A landscape with many valleys, sampled at points; each row gives a point and its height.
A ball rolls from a point to whichever of its 5 nearest points has the largest drop for the distance, and stops where none of them is lower. Distance is the straight distance between rows; heights are no part of it.
(1117) h=470: [ 78 128 128 108 129 115 147  95 116 165 183 134 116 103 104 127  87 130
 178 144 141 102  81 148 125  58 202 129  86 153]
(50) h=641: [132  98 119 117 154  96 106 103 138 151 127 112  62 162 113  90 140 125
 117 100 167 102 121 128 129  73 154 138 130  81]
(1696) h=261: [152  82 146 126 135 105 179 117 155 129  83 104 130 136 127 154 184 121
 110 131  81 210 140  74 116 196 151 103 182 140]
(1649) h=217: [125 118  94 110 198 106 143 135 159 111  75 124 153 129 117 156 163 165
 165 118 118 127 186 101 133 160 133 105 158 126]
(448) h=297: [171  96 144 125 173 139 142 154 199 127 121  97  97 132 152 125 170  74
  82 146 111 169 166 124  97 150 135 125 101 106]
(944) h=203: [ 95 163  77 108 165 124 169 127 126 118  69 130 177  99 111 190 126 177
 183 124  99 152 152 102 160 151 120  91 159 157]
(12) h=343: [146 142 129 168  80 148 127 113  99 118 106 135 138 130 152 126 133 117
 114 159 114 153 131 139 113 180  68 131 167 108]
(1870) h=206: [137 155  91  99 211 129 128 145 173  85  70 116 171 108 126 152 143 163
 152 120 106 131 195 118 141 149 109 102 139 167]
(1599) h=336: [135 166 120 138 133 156  80 140 129 102 139 134 119 131 148 125  88 117
 118 139 141  95 138 167 141  98  83 143 114 137]
(1353) h=305: [123 116 165 137 103 131 169 107 122 144 143 117 118 100 126 144 128  86
 132 167 117 169  96 123 103 137 168 135 122 137]
(1483) h=432: [ 92 136 124 131  62 129 192 108  79 126  75 131 172 110  91 173 140 159
 136 150  73 172 102  91 164 182 149 107 189 185]
(831) h=488: [ 86 120 152 124 101 119 179  82  97 159 164 116 125  97  97 156  99 115
 155 165 120 147  65 124 118 105 195 125 115 171]
(564) h=306: [116 134 172 134 102 160 104 146 158 121 210 158 142 102 168  97 121  95
 111 140 124  85 130 160 102 108 136 144  66 145]
(907) h=334: [123 115 183 130  82 155 138 110 158 147 212 163 133 111 169 101 136  82
 115 142 124 117 102 146  85 109 154 144  75 123]
(1900) h=337: [124 154 113 153  78 142 139 119  81 121  92 146 162 127 134 148 134 145
 138 141 104 145 127 116 134 183  69 116 182 121]
(1486) h=346: [140  63 140 114 109  95 172 136 139 147  85 114 118 165 110 150 204 138
  98 107  98 185 135  59 122 199 155 109 187 117]
(131) h=404: [131 143 148 172  79 149 142 116  84 128 130 123 138 123 146 125 126  91
 110 175 114 157 101 131 114 162  98 136 142 122]
(1914) h=161: [146 152 159 126 156 152  36 185 144  93 180 126 123  96 128 131  80 143
  93  93 168  70 142 176 109  99 118 154  59 167]
(1922) h=293: [ 89 145 165 124 118 179 128 124 184 127 198 155 145  55 140 123  95 118
 134 130  95  93 120 163 117  99 194 122  50 194]
(1382) h=307: [134 164 129 126 148 131  49 149 106 105 187 142 121 137 127  97  67 135
 132 111 171  55 111 175 136  54  97 164  87 153]
(1965) h=392: [113  97 178 118  74 103 181  98 103 167 179 124 114 134 113 128 126  79
 123 152 128 150  62  90 120 120 183 142 129 157]
(1582) h=165: [139 140 115 116 206 139 113 137 191 106 105  90 136  91 101 122 100 156
 142 133 114 141 159 144 145 109 149 118  95 187]
(1218) h=192: [134 131 118 115 178 131  92 138 165 118 128 107 112  96 104 129  91 133
 140 141 141 103 144 158 142  79 174 132  88 158]
(255) h=308: [ 85 168 132 119 126 152 134 124 135 133 173 138 142  82 126 140  88 118
 153 152 132 100 111 157 135  79 172 137  70 167]
(353) h=279: [107 154  90 141 100 131 122 122  84 120 104 155 151 151 133 133 111 170
 166 102 123 107 117 124 159 131  47 117 173 111]
(1280) h=177: [114 127 133 105 194 131  93 148 176 118 154 104 122  80  90 124  80 146
 143 118 143  94 132 155 137  74 192 143  62 189]
(168) h=301: [130 100  93 120 177  98 154 164 117 115  70 120 134 154 106 152 189 163
 142 105 145 130 186  99 126 168 119 112 175  75]
(490) h=358: [ 98 147  99 130  88 117 149  91  74 147 111 157 151 123 104 123  96 187
 173 124 117 123  92 113 173 121  99 115 165 130]
(176) h=829: [131  83 114 110 113  83 131 123 116 138  90 134 113 174 108 120 183 173
 121  83 151 118 144 105 120 143 127 124 175  60]
(280) h=659: [135  80 146 115  85  81 140 116 109 190 144 110  67 192  91  92 143 126
  75 106 148 145  75  79 126 112 156 127 142  92]
(127) h=258: [146 167 113 118 166 158  51 143 141  78  91 130 139 115 140 169  74 169
 129  74 132 103 178 162 155 103  61 139 117 179]
(1446) h=194: [103 153  76 115 167 116 133 147 109 112  74 140 153 128 113 175 137 174
 171 109 139 120 163 105 160 146  96 110 164 123]
(561) h=462: [111  96 152  94 131 115 122 107 166 159 193 147  94 121 140 109 126  94
 136 115 163  99 102 126 101  71 183 143  73 118]
(1205) h=425: [138 139 113 156  92 136 117 122 101 121 104 137 131 133 140 126 131 135
 132 144 126 142 129 127 131 169  78 115 169 101]
(1915) h=502: [119 149 150 152  83 139 135  93  75 158 226 159 173 129 150  83  91  94
 161 130 122  82  56 140 115  91 141 162  88 124]
(1795) h=338: [144  90 134 129 142 117 147 103 152 143  97 115  98 127 126 130 149 126
 125 129 118 172 138 109 117 152 154 109 155 108]
(1928) h=446: [ 95 151 151 143  81 135 159  74  82 150 204 149 162 110 130 117  93 111
 158 151 131 103  69 133 119  88 156 145  91 150]
(1454) h=494: [115 122 107 112 146 113 100 102 133 128 121 126  95 119  98 114  97 150
 153 142 158  96 126 143 144  77 166 123 119 127]
(380) h=186: [133 165 132 126 164 166  75 164 156  94 136 113 129  86 125 141  74 139
 118 131 139 100 141 163 146  98 132 137  73 176]
(138) h=234: [146 133 139 153 129 149 160 120 144 118 108 113 127  96 141 151 133  97
 121 178 100 183 139 134 115 157 141 114 122 140]
(815) h=73: [ 99 129  73 105 172 112 126 106 129 120  86 140 136 119  96 152 119 195
 180  99 133  99 153 119 165 107 142 107 150 135]
(1554) h=538: [141 101 139 141  92  91 130 107  84 155 142 112 102 163 118  84 134 122
 119 124 153 132  81 118 125 117 133 138 149  81]
(1906) h=399: [104 105 144 114 156 112 149 106 147 162 149 119  94 113 107 135 101 107
 159 139 136 137 109 137 125  85 196 125  98 146]
(937) h=135: [120 144 123 101 166 135  78 143 150 117 148 112 119  92  96 124  68 147
 146 121 155  86 118 163 146  59 164 143  76 172]
(1339) h=377: [122  90 164 116 110 122 165 110 135 163 170 128 103 116 122 135 130  71
 123 141 142 153  89 112  99 114 178 137 105 130]
(1697) h=198: [154 112 156 132 150 152 102 172 179 104 144 109 105 123 167 124 151  69
  82 145 138 133 169 157 100 142 132 141  84 110]
(981) h=246: [159 109 171 108 173 131  55 176 172 100 179 112  94 118 134 105 128 121
  82  85 179  76 150 166  92  91 161 163  62 136]
(980) h=255: [122 148  95 134 121 132 149 124 111 113  83 148 154 113 127 164 141 161
 161 131 111 147 144 106 140 172  99 100 170 126]
(2023) h=497: [142 158 114 170 100 124 119 109  54 144 163 131 131 151 121  90  96 128
 153 138 139  98  78 137 151  99  96 135 136  95]
(1176) h=654: [127  65 125  98 104  69 168 163  78 158  80 116 144 202  59 154 195 204
 120 102 150 131 129  82 138 151 143 147 190  87]
(618) h=339: [ 98 175 152 151 104 182 121 141 129 119 179 150 149 101 156 141 102  93
 113 166 121 104 125 157 118 118 106 148  73 144]
(698) h=231: [115 186 145 153 146 191 108 170 154  96 135 120 143  81 148 163  87 108
 100 149 112 130 159 158 143 135 105 136  72 184]
(1300) h=378: [156 134  90 120 180 127  85 164 145  78  79 140 137 160 149 137 167 141
 111  91 151 103 208 133 110 169  81 127 167  97]
(394) h=459: [ 72 175 101 122  92 125 175 140  40 148  81 146 198 138 101 182 120 200
 175  97 114 134  95 101 190 136  50 128 173 126]
(1409) h=351: [106 148 160 147  92 163 146 110 123 136 197 152 148  95 152 124 109  94
 134 162 126 109 102 151 106 116 142 142  75 140]
(234) h=37: [153  92 124 115 150 117 121 129 174 147 123 107  65 153 138 110 158  90
  81 116 153 142 142 113  98 110 150 129 109  67]
(929) h=590: [154 105 137 135  55  99 131 140  56 146 104 129 169 188 118  94 181 153
 107 115 110 138 100 103 147 189 100 136 194 103]
(101) h=204: [129 130 135 123 150 146  97 151 154 110 152 127 117 102 134 126 106 106
 123 151 146  99 137 164 119  96 154 151  87 132]
(881) h=434: [129 106 136 135  77 121 164 129  98 119  76 126 153 120 117 154 176 136
 121 146  93 172 135  92 131 211 123 114 191 125]
(520) h=613: [141 120 111 147  89 104 132 173  56 127  93 144 168 189 129 131 176 160
 118 112 136 125 128 114 123 209  44 130 194  72]
(1220) h=349: [161 117 117 143 149 134 146 147 159  88  78 120 148 126 163 152 187 120
 117 136 104 176 192 120  97 209  96 109 168 102]
(1711) h=614: [148  83 142 128  91 100 139 113 111 160 132 106  74 165 124 102 154  99
  88 116 148 154  97  97 112 135 133 129 140  79]
(220) h=397: [175  90 132 104 202 131 109 149 207 128 127  82  82 139 129 106 145 100
  91 108 145 135 170 131 110 104 154 139  97 119]
(1588) h=458: [126  87 135 121 130  91 154  88 133 160 106 116  95 133  94 134 119 148
 150 124 118 162 124 108 136 125 180 103 157 129]
(2002) h=271: [143 123  94 118 175 124  96 123 167 104  86 128 119 118 117 120 122 158
 147 119 133 113 171 137 141 118 142 113 135 133]
(1465) h=669: [136  99 120 108 137  84 110 112 137 170 184 115  63 191 115  72 145  97
  95  87 179 100  95 104 100  58 148 142  93  66]
(1094) h=526: [155 126 108 148 122 130  87 129 113 104 115 139 105 169 150  90 132 120
 110 122 153 102 152 158 116 135  74 132 154  82]
(38) h=515: [112 138  88 131 121 108 135 166  68 127  80 149 163 164 110 151 162 170
 146 114 143 110 137 105 140 171  60 120 180  83]
(1497) h=493: [102  91 144 110  69 100 185 130 100 140  79 126 158 146  85 162 160 169
 137 144  82 162 115  76 162 179 174 119 195 164]
(775) h=180: [115 175 104 149 145 176 171 107 147 113  86 119 150  77 138 166 117 132
 142 165  69 186 141 139 133 151 123 103 126 178]
(1733) h=256: [127 171 102 128 146 165  83 137 144  90  95 141 140 124 155 159  88 145
 132 111 122 119 170 154 154 117  66 122 134 153]
(141) h=232: [146 167 100 110 181 149  81 151 161  80  71 134 156 126 136 167 113 160
 141  95 122 112 190 132 146 139  78 120 145 164]
(771) h=257: [107 166 133 119 126 140  77 143 128 118 192 145 141 110 134 114  71 131
 133 130 153  59 107 166 134  67 137 153  66 169]
(139) h=477: [108 124 127 124 126  95 126  92  87 156 203 139 121 138 109  84  81 133
 174 126 170  70  68 134 142  42 169 144  92 114]
(1811) h=309: [150 134 147 147 123 140  85 170 143 102 169 132 108 140 180 104 130  80
  80 142 152 102 159 173 100 135  95 161  93 108]
(1893) h=522: [151 144 119 157 115 117  99 134  83 126 189 135 125 165 144  71  94 100
 144 131 160  79  97 157 131  87 104 161 106  93]
(292) h=213: [125 120 156  96 172 129  69 153 177 122 180 127 117  95 107 111  98 138
 132  96 171  70 124 161 119  72 186 153  61 169]
(631) h=480: [113 154 101 134  75 116 155 145  50 140  96 151 191 155  99 150 134 193
 156 113 115 118  99  99 161 167  55 118 182 119]
(1904) h=247: [120 162 128 125 136 151  87 140 129 111 143 125 126 105 128 134  81 126
 128 146 141 100 126 168 146  79 116 146  99 154]
(721) h=495: [ 94 104 106 110 113  80 157 117  88 148  93 142 144 143  67 151 140 212
 175 112 131 119 117 103 154 133 143 112 179 119]
(908) h=393: [146 109 160 122  95 126 128 125 137 145 190 134 112 153 173 104 154  57
  93 131 154 136 103 124  85 125 124 146  93  87]
(1004) h=394: [ 77 184 151 140  94 187 126 112 132 125 210 176 166  81 161 115  80 113
 123 129 107  84  99 162 128  86 134 144  54 180]
(1024) h=328: [157  94 110 110 199 102 146 129 183 122  79 106 119 164 129 131 203 140
 109  85 118 149 196  91 105 164 135 105 162  84]
(799) h=181: [152 138 134 112 185 136  48 156 157 104 136 109 107 104  99 125  85 163
 118  98 168  81 144 166 127  67 156 154  82 168]
(996) h=414: [106  93 160 106 133 120 176 109 155 173 177 132 107 111 123 152 122  87
 149 140 119 152  91 122  96 105 203 122  90 156]
(257) h=409: [118 108 100 118 141  96 148 146  93 129  74 135 150 150  82 157 171 188
 153 110 151 121 150  98 139 157 122 116 180  94]
(457) h=235: [112 131 102 121 141 124 149 108 133 120  82 135 131 105 108 158 130 165
 171 135 105 152 144 119 143 145 141  97 161 133]
(1373) h=222: [144 158  96 137 145 159 105 161 150  74  80 145 156 139 165 173 131 129
 132 121 111 131 194 137 130 179  55 114 154 132]
(389) h=229: [130 138  94 130 140 137 119 122 143 110  84 136 132 109 135 146 122 152
 156 128 120 128 162 129 140 140 112 106 153 123]
(1479) h=274: [132 120 162 146 109 152 141 133 136 128 148 121 122 109 161 131 146  76
 108 174 134 153 131 142  91 146 132 139 107 107]
(1953) h=201: [146 145 135 149 140 167 118 149 152 103 116 119 128 107 158 140 121  98
 105 173 114 150 164 160 116 143 113 131 110 129]
(444) h=356: [138 108 162 122 101 134 104 135 156 135 215 161 118 140 173  82 140  79
  95 123 146  98 116 148  94 103 135 153  72  98]
(1121) h=372: [150 101 143 106 150 128  97 150 175 131 155 116  91 139 149  98 144  87
  91 117 171 107 142 140  99  90 155 157  80 106]
(687) h=230: [102 129 150 106 180 142 111 150 195 127 189 118 140  65 106 117  93 129
 140 115 118  92 126 153 122  88 207 123  41 206]
(813) h=259: [163 131 134 162 121 153 127 137 143 108 101 115 117 119 174 133 149  88
 105 167 111 174 154 143 100 182 102 120 141 104]
(387) h=300: [114  95 181 107 124 154 148 112 203 159 205 155 115  95 143 118 132  88
 126 122 115 121 111 136  95 101 196 124  62 158]
(1660) h=570: [115  91 143 104 123  76 141 100 119 192 188 126  77 171 101 100 123 107
 117 102 169 119  62  94 111  80 172 142 112  91]
(864) h=125: [134 134 148 138 178 157 132 164 185 109 129  99 136  86 135 130 118 101
 124 167 107 141 158 155 125 134 155 118  78 164]
(1350) h=195: [140 111 144 103 160 119  75 142 154 121 159 123  87 136 116  96 115 117
 113 106 180  78 137 157 113  66 161 156  88 118]
(1511) h=202: [105 148  80 106 225  95 163 130 152 108  67 109 171 109  96 161 145 182
 175 128 107 141 181 102 144 156 131  91 150 167]
(887) h=216: [143 149  81  99 212 126  96 137 172  86  70 121 156 120 111 147 125 176
 151  92 132 101 187 134 140 126 114 117 139 163]
(592) h=292: [105 161 102 139 104 145 157  93 101 128  97 138 140  95 118 159 106 154
 156 142 104 155 109 123 150 134 124  99 154 146]
(1710) h=517: [155 105 144 141  46 115 141 142  80 128  96 126 156 157 138 115 189 121
  87 135  97 163 114 102 130 221  86 133 198 112]
(217) h=460: [124 151 113 160  93 136 123 108  77 138 125 134 141 130 135 111 109 132
 142 147 122 128 102 133 144 140  78 130 152 112]
(1234) h=233: [123 170  95 110 176 147  91 174 129  70  63 134 164 146 154 195 123 148
 143  83 133 109 191 132 148 149  39 126 151 139]
(861) h=209: [152 105 126 129 172 132 127 125 175 121  93 113 103 118 133 123 142 111
 129 143 123 147 165 137 126 126 148 119 127 126]
(125) h=421: [110 171 108 145 109 128 120 100  64 142 160 139 129 136 122  99  61 130
 163 136 138  90  71 140 168  65 108 135 111 124]
(635) h=329: [145 103 139 106 184 125  93 152 176 128 141 110  93 119 119 107 125 112
 114 114 159 106 148 151 122  88 176 143  89 130]
(267) h=401: [ 81 169 119 139  57 158 184  85  62 132  87 136 174 108  99 171 117 166
 129 139  76 170  82  98 164 162 114 110 175 181]
(1097) h=139: [100 167  82 110 134 142 124 113 118 118  85 151 148 116 129 159 102 171
 172 109 129 109 141 125 167 120  91 111 155 140]
(657) h=182: [134  98 178 109 140 152 118 162 203 131 185 132 116 109 161 114 151  75
  98 118 122 124 143 137  93 122 166 139  56 134]
(464) h=441: [138 110 150 140 102 107 136 121 100 152 186 122 113 150 147  91 137  85
 117 133 159 125  84 128 106 113 129 145 110  83]
(703) h=187: [ 83 161  78 114 131 129 138 149  84 117  74 156 163 133 117 175 128 179
 176 100 135 111 134 113 168 125  56 110 168 118]
(1251) h=463: [ 98 122 131 143 113 121 198  82 115 141  92 110 134 102  87 173 115 150
 156 156  69 194  98 108 147 152 193  94 165 199]
(1789) h=212: [112 182  83 103 170 156 119 150 140  82  64 136 171 115 151 189 119 157
 163 101 108 136 184 125 165 152  67 119 148 161]
(759) h=333: [152 103 123 135 131 124 143 124 149 123  87 120 119 122 138 136 167 129
 128 132 114 171 160 116 118 180 123 105 162 100]
(1801) h=200: [115 183 102 142 126 188 152 124 133 106  77 147 165 103 158 180 117 130
 145 139  82 167 163 131 148 168  72 108 149 152]
(1676) h=483: [142 142 142 165  86 125 128 112  71 148 156 118 135 139 131  96 112 107
 130 154 133 123  84 132 132 124 102 145 138 102]
(136) h=277: [146  88 116 118 177 100 150 122 170 131  78 108 124 140 126 139 181 139
 129 109 112 164 180  91 118 163 141 101 165 100]
(2057) h=220: [111 160  93 133 125 149 123 141 111 105  75 155 156 128 151 164 125 142
 159 116 123 135 161 121 146 163  57 105 170 122]
(1560) h=451: [127 136 113 131 127 105  86 113  96 131 168 140 102 158 121  70  93 124
 150 129 173  67  97 151 143  59 123 154 118  93]
(64) h=191: [126 167 101 115 171 154  84 132 153 103  97 126 129 101 122 139  81 165
 146 116 122 113 152 149 159  90 119 126 112 174]
(1228) h=379: [130  79 162 120  86 106 172 118 127 162 124 108  86 149 113 145 147  84
  87 143 114 187  89  77 123 148 171 129 157 140]
(1894) h=196: [117 176 150 134 142 166  62 168 132  99 182 131 129  97 138 146  62 134
 110  97 153  80 130 181 138  84  94 153  63 181]
(1255) h=354: [ 95 171  87 139 107 134 132  99  77 140 114 155 152 132 123 122  79 183
 171 100 123 102  87 127 183  81  72 121 154 127]
(720) h=475: [133 109 153 145  77 119 156 109 100 131 102 117 119 116 124 133 148 112
 114 151 106 177 106 107 132 169 133 126 173 134]
(870) h=532: [138 120 161 158  40 128 148 115  68 141 112 104 145 148 127 104 149  87
  94 164  93 157  82 108 144 189 115 143 176 129]
(1183) h=542: [174 133 111 142 150 130  53 153 142  79 113 135 100 171 158 100 128 132
  85 106 153  95 180 181 107 136  79 143 137 101]
(1186) h=226: [103 169 147 119 147 161  92 170 162 107 186 137 145  62 132 135  78 131
 125 113 128  90 125 166 127  94 163 141  50 201]
(352) h=188: [114 186  97 127 173 166 170 126 182  98  73 111 178  81 145 167 115 147
 145 153  57 193 170 138 151 161  95  92 121 201]
(1537) h=280: [123 156 172 145 126 176  92 181 159  93 185 142 134  94 172 138 110  89
  93 142 128  98 163 167 117 139 119 147  62 159]
(392) h=629: [150 108 127 140  90 104 124 122  91 134 110 135 122 168 128  90 152 157
 121 118 137 122 120 122 125 149 100 121 177  80]
(823) h=398: [142  93 136 117 152 111 135 108 152 159 115 113  79 134 118 116 142 115
 120 123 140 150 133 120 120 107 170 121 126  99]
(321) h=227: [166 100 151 132 196 123 175 133 211 134 104  87 119 113 140 128 163  99
 105 169  87 207 155 122 100 153 131 101 117 142]
(970) h=197: [138 170  98 134 168 166 131 152 166  86  74 132 168 106 158 170 129 126
 139 141  85 158 190 129 138 180  80 103 141 151]
(204) h=482: [153 118 150 114 141 115  58 162 140 106 197 129  90 174 160  65 134  94
  73  90 183  68 137 164  92  78 118 177  72  97]
(637) h=156: [124 173 111 133 152 172 130 128 150 111  96 123 136  91 137 153  94 132
 139 153  96 147 154 153 149 123 121 116 111 166]
(1623) h=272: [ 85 199 169 142 129 208 108 161 147 102 179 150 158  60 155 158  72 116
  90 111 104 106 142 162 143 129 121 136  47 207]
(1637) h=672: [125  69 133 118 107  75 142  94 110 188 129 121  72 176  80  95 135 170
 122  91 150 127  95  93 140  93 166 123 162  87]
(243) h=389: [135 127 158 128  99 120 118 122 124 142 221 152 137 141 163  73 117  87
 128 132 143  84  99 144 104  88 135 164  77 103]
(1910) h=472: [142 117 157 145  72 109 144 111  65 152 155 109 128 153 128  93 133  87
 114 146 132 144  67 115 124 139 129 146 140 110]
(539) h=531: [136  89 146  97  97 101 138 114 158 190 212 148  88 167 134 106 144  77
  91 101 161 130  69  82  84  91 166 132  88  98]
(1597) h=418: [104 155 141 161  61 150 172  90  66 142 130 123 146  99 116 144 103 118
 120 179 105 153  69 119 142 137 124 137 136 163]
(1421) h=474: [102 148 106 133 123 107 126  88  77 149 147 137 113 128  94  97  70 165
 177 135 142  95  75 136 170  58 138 118 130 124]
(161) h=189: [144 124 121 133 191 127 156 122 193 112  83 103 153 102 132 132 149 133
 146 159  80 180 185 126 117 168 127  96 134 158]
(1265) h=503: [161  98 151  90 182 135  93 176 224 135 185 115  83 142 141 104 160  93
  58  76 154  96 151 117  82  95 169 145  52 122]
(604) h=224: [133 112 132 135 150 104 181 110 146 122  79 119 148 109 120 158 160 142
 144 144  78 198 145  94 118 190 147  97 171 151]
(1536) h=248: [160 143 124 127 168 148  67 152 161  92 103 113 116 118 134 124 104 142
 118 122 135 112 173 161 137 110 118 131 111 153]
(37) h=449: [125  76 141 118 116  92 170 107 126 146  93 120 122 137  97 149 157 168
 140 119  98 168 127  81 135 168 170 103 181 133]
(452) h=492: [125  70 122 109 130  83 179 143 117 153  84 110 130 170  84 165 198 178
 122  94 131 150 151  69 130 172 151 119 188  96]
(1796) h=440: [146 105 124 115 161 115 103 125 159 133 118 120  80 137 125 101 132 119
 115 123 159 113 146 143 127  94 149 139 124  97]
(1530) h=450: [137 133 128 150  62 118 140 113  69 134 110 132 155 141 120 114 142 150
 129 131 113 140  97 111 144 168  94 118 179 119]
(223) h=396: [110 177  95 139 125 137  86 118 103 115 120 145 127 144 138 106  70 155
 163 106 140  84 111 151 173  75  67 137 138 137]
(760) h=671: [149  99 121 130 115  90 111 111 109 156 141 115  75 191 127  62 150 127
  95  93 166 116 104 119 120  95 123 138 139  55]
(1935) h=438: [ 88 152 103 121  84 120 173 126  70 136  84 145 173 123  91 175 136 189
 161 116 103 148 109  91 162 162 111 110 181 147]
(1735) h=467: [131  94 147  94 147 120 140 132 186 171 177 135  83 133 125 122 142  81
 106 118 145 134 112 112  92  97 180 131  76 114]
(557) h=367: [148 107  93 103 237  97 142 146 171 103  73  93 136 151 114 133 201 151
 121  93 138 115 215 101 119 152 126 113 161 109]
(1245) h=525: [150  93 145 109 141 125 160 130 177 171 162 110  81 146 127 147 161  58
  80 137 127 187 112  85  83 138 165 117  99 111]
(1778) h=199: [132 131 116 131 161 125 159 105 151 125  90 112 134  95 117 147 131 135
 163 157  88 177 149 126 134 143 157  94 132 157]
(571) h=395: [140 132 105 125 146 126  82 119 134 109 112 131 106 132 123 109 110 148
 137 127 159  90 143 160 140  93 117 132 135 117]
(1834) h=453: [141 121 131 146 113 126 105 130 118 125 161 129 110 144 153  91 124  99
 118 145 159 106 120 156 117 105 108 143 115  92]
(283) h=591: [119  98 128 126  97  92 139 104  91 154 111 135 120 144  98 111 145 177
 143 118 130 134 104 110 140 133 135 118 171 103]
(913) h=290: [126 143 172 167  94 165 126 140 137 122 203 158 150 109 179 115 134  81
 100 162 118 111 133 158  87 140 111 148  73 121]
(1517) h=448: [137 118 151 139  88 101 133 106  80 159 220 139 140 152 138  77 115  87
 147 122 142  93  59 123 116  98 150 157 100  97]
(1472) h=402: [166 136 136 136 147 136  50 176 137  88 152 124 102 144 155 110 114 112
  76 121 164  87 161 179 114 116  96 158 100 119]
(434) h=238: [105 137 120 137 147 133 158  97 135 135 112 111 119  87 101 150 101 131
 163 164 108 162 119 143 130 105 177 102 119 163]
(1919) h=419: [146 109 137 122 110 107 110 128 115 148 207 136 112 176 156  69 131  82
 120 108 165  85  85 134 108  79 136 162  90  75]
(1724) h=361: [150 117  85 126 174 117 116 173 136  83  67 126 128 163 153 135 196 127
 104 100 143 114 218 121 104 184  87 122 173  67]
(992) h=193: [117 157  88 125 180 130 177 121 153 109  72 122 172  95 124 169 134 153
 162 146  80 181 168 107 135 178 122  87 152 165]
(1211) h=533: [113  86 148 129 102  88 156  88  99 173 137 115  88 145  94 116 117 142
 138 131 132 148  79 108 147 106 172 125 156 118]
(888) h=476: [107 129 141 122 118 114 128 112 117 144 176 134 112 113 127 111 100 111
 152 145 163  91  92 147 120  73 153 146  95 122]
(212) h=295: [158  87 148 131 151 115 169 114 165 147 105 108  99 120 124 137 156  97
 107 141  99 199 128  95 111 157 160 114 144 124]
(841) h=490: [ 78 123 111 120  92 104 166  89  91 151 101 129 136 111  76 160 106 203
 173 126  97 154 102 103 161 132 173 102 173 166]
(1663) h=447: [140  78 155 118  63 117 160 120 127 154  99 109 101 164 117 126 179  96
  73 141  98 196 107  68 135 187 151 116 184 131]
(2042) h=296: [151 133  95 143 132 134 101 156 127  82  78 149 135 153 165 142 167 118
 111 118 135 129 194 140 103 204  55 117 178  82]
(156) h=36: [134 118 156 127 165 143 136 158 182 125 147 111 113  98 142 132 131  84
 117 152 125 139 139 145 109 116 165 128  82 135]
(973) h=491: [130  94 143 129  76 110 164 115 106 137  89 117 135 135 103 139 170 145
 122 130  99 174 115  90 136 183 151 113 192 135]
(580) h=608: [137 111  99 135 121 102 127 152  93 119  86 145 138 179 126 115 191 159
 123 100 156 106 161 122 120 173  76 126 181  57]
(69) h=500: [145 139 174 161  69 140 141 107  86 152 212 147 167 136 165  88 134  69
 121 148 119 123  70 128  90 137 129 165 103 118]
(200) h=341: [126 115 133 105 147 111  80 123 133 133 181 138 104 139 118  86 105 124
 137 118 187  59 101 154 122  43 161 162  85 123]
(414) h=348: [ 86 181 111 152  88 165 161  81  67 140 109 138 151  94 121 155  80 141
 143 144  98 151  78 123 157 118  98 124 149 157]
(1315) h=423: [114 141 125 138  48 138 162 120  68 128  82 137 184 127 113 143 154 145
 120 146  85 157 106  93 149 203  86 114 197 150]
(828) h=520: [148 144  97 140 129 128  72 127 110  97 124 151 117 172 145 101 100 144
 127 112 149  80 144 153 146 109  67 135 154 103]
(2034) h=260: [130 128 186 141 109 158 105 168 173 110 198 150 131 113 190 115 143  69
  81 143 122 104 152 159  95 146 126 148  69 122]
(1863) h=471: [159 125 141 158  93 119 116 129  71 147 215 133 137 180 165  63 132  60
 122 112 135 107  74 133 108 121 119 166 108  63]
(895) h=330: [ 89 186 112 152 101 155 147  91  76 142 146 133 149 102 125 136  66 122
 146 153 123 124  76 147 159  90 101 135 110 149]
(1518) h=433: [149 108 174 147  69 124 151 120  96 146 163 110 127 138 148 116 153  65
  95 160 133 159  81 106 104 156 127 150 131 112]
(2022) h=371: [162 102 126 145 106 123 140 140 130 108  81 124 134 137 156 142 188 112
 101 126 111 178 164 109  95 215  99 115 176  89]
(137) h=553: [133 128 103 131  93  97 132 146  53 136 110 152 164 178 100 109 151 194
 153  97 138 102 108 115 154 148  79 127 179  82]
(1641) h=468: [126  91 140 111 123 103 141 108 140 168 163 119  78 149 124 110 137  86
 111 125 164 139  94 104 103 102 166 139 105  95]
(209) h=215: [103 169 119 134 127 168 148 110 120 124 131 124 134  83 127 158  93 115
 138 179 114 140 110 151 133 106 140 120  95 163]
(1924) h=413: [116 115 147 142  85 119 164  90  90 148 120 114 118 118 101 132 118 135
 133 157 113 159  88 116 140 135 157 122 160 145]
(1814) h=110: [164 113 123 138 134 135  97 141 157 105  93 115 101 146 169 116 157 102
  95 136 138 141 172 149 103 150 105 133 132  85]
(60) h=647: [138  63 134  96  82  78 155 134 113 170  86 121 112 201  90 130 195 176
  93  92 125 151 121  70 136 157 151 126 185 100]
(1359) h=564: [123 122 109 133 117 111 122  98 104 140 124 135 110 127 114 106 111 153
 154 138 143 114 110 138 141 109 137 117 146 109]
(1655) h=176: [141 158 107 129 186 154 134 126 183 107  89 106 149  90 131 141 111 140
 140 154  89 156 171 145 140 139 134 106 118 173]

Where does a ball stop that starts at each point below?
(1893) | (156)
(452) | (637)
(760) | (156)
(1465) | (156)
(60) | (637)
(1663) | (637)
(1863) | (156)
(944) | (637)

Call two points neighbours if one is among the 5 nearest of the other. Go from one point of each pair to the other, from neighbour to neighbour, staying as low as possible. Name the highest point that can't be avoided.
(1914), (156) | (64)
(156), (1814) | (1697)
(937), (815) | (1511)
(1350), (937) | (292)
(937), (1914) | (799)
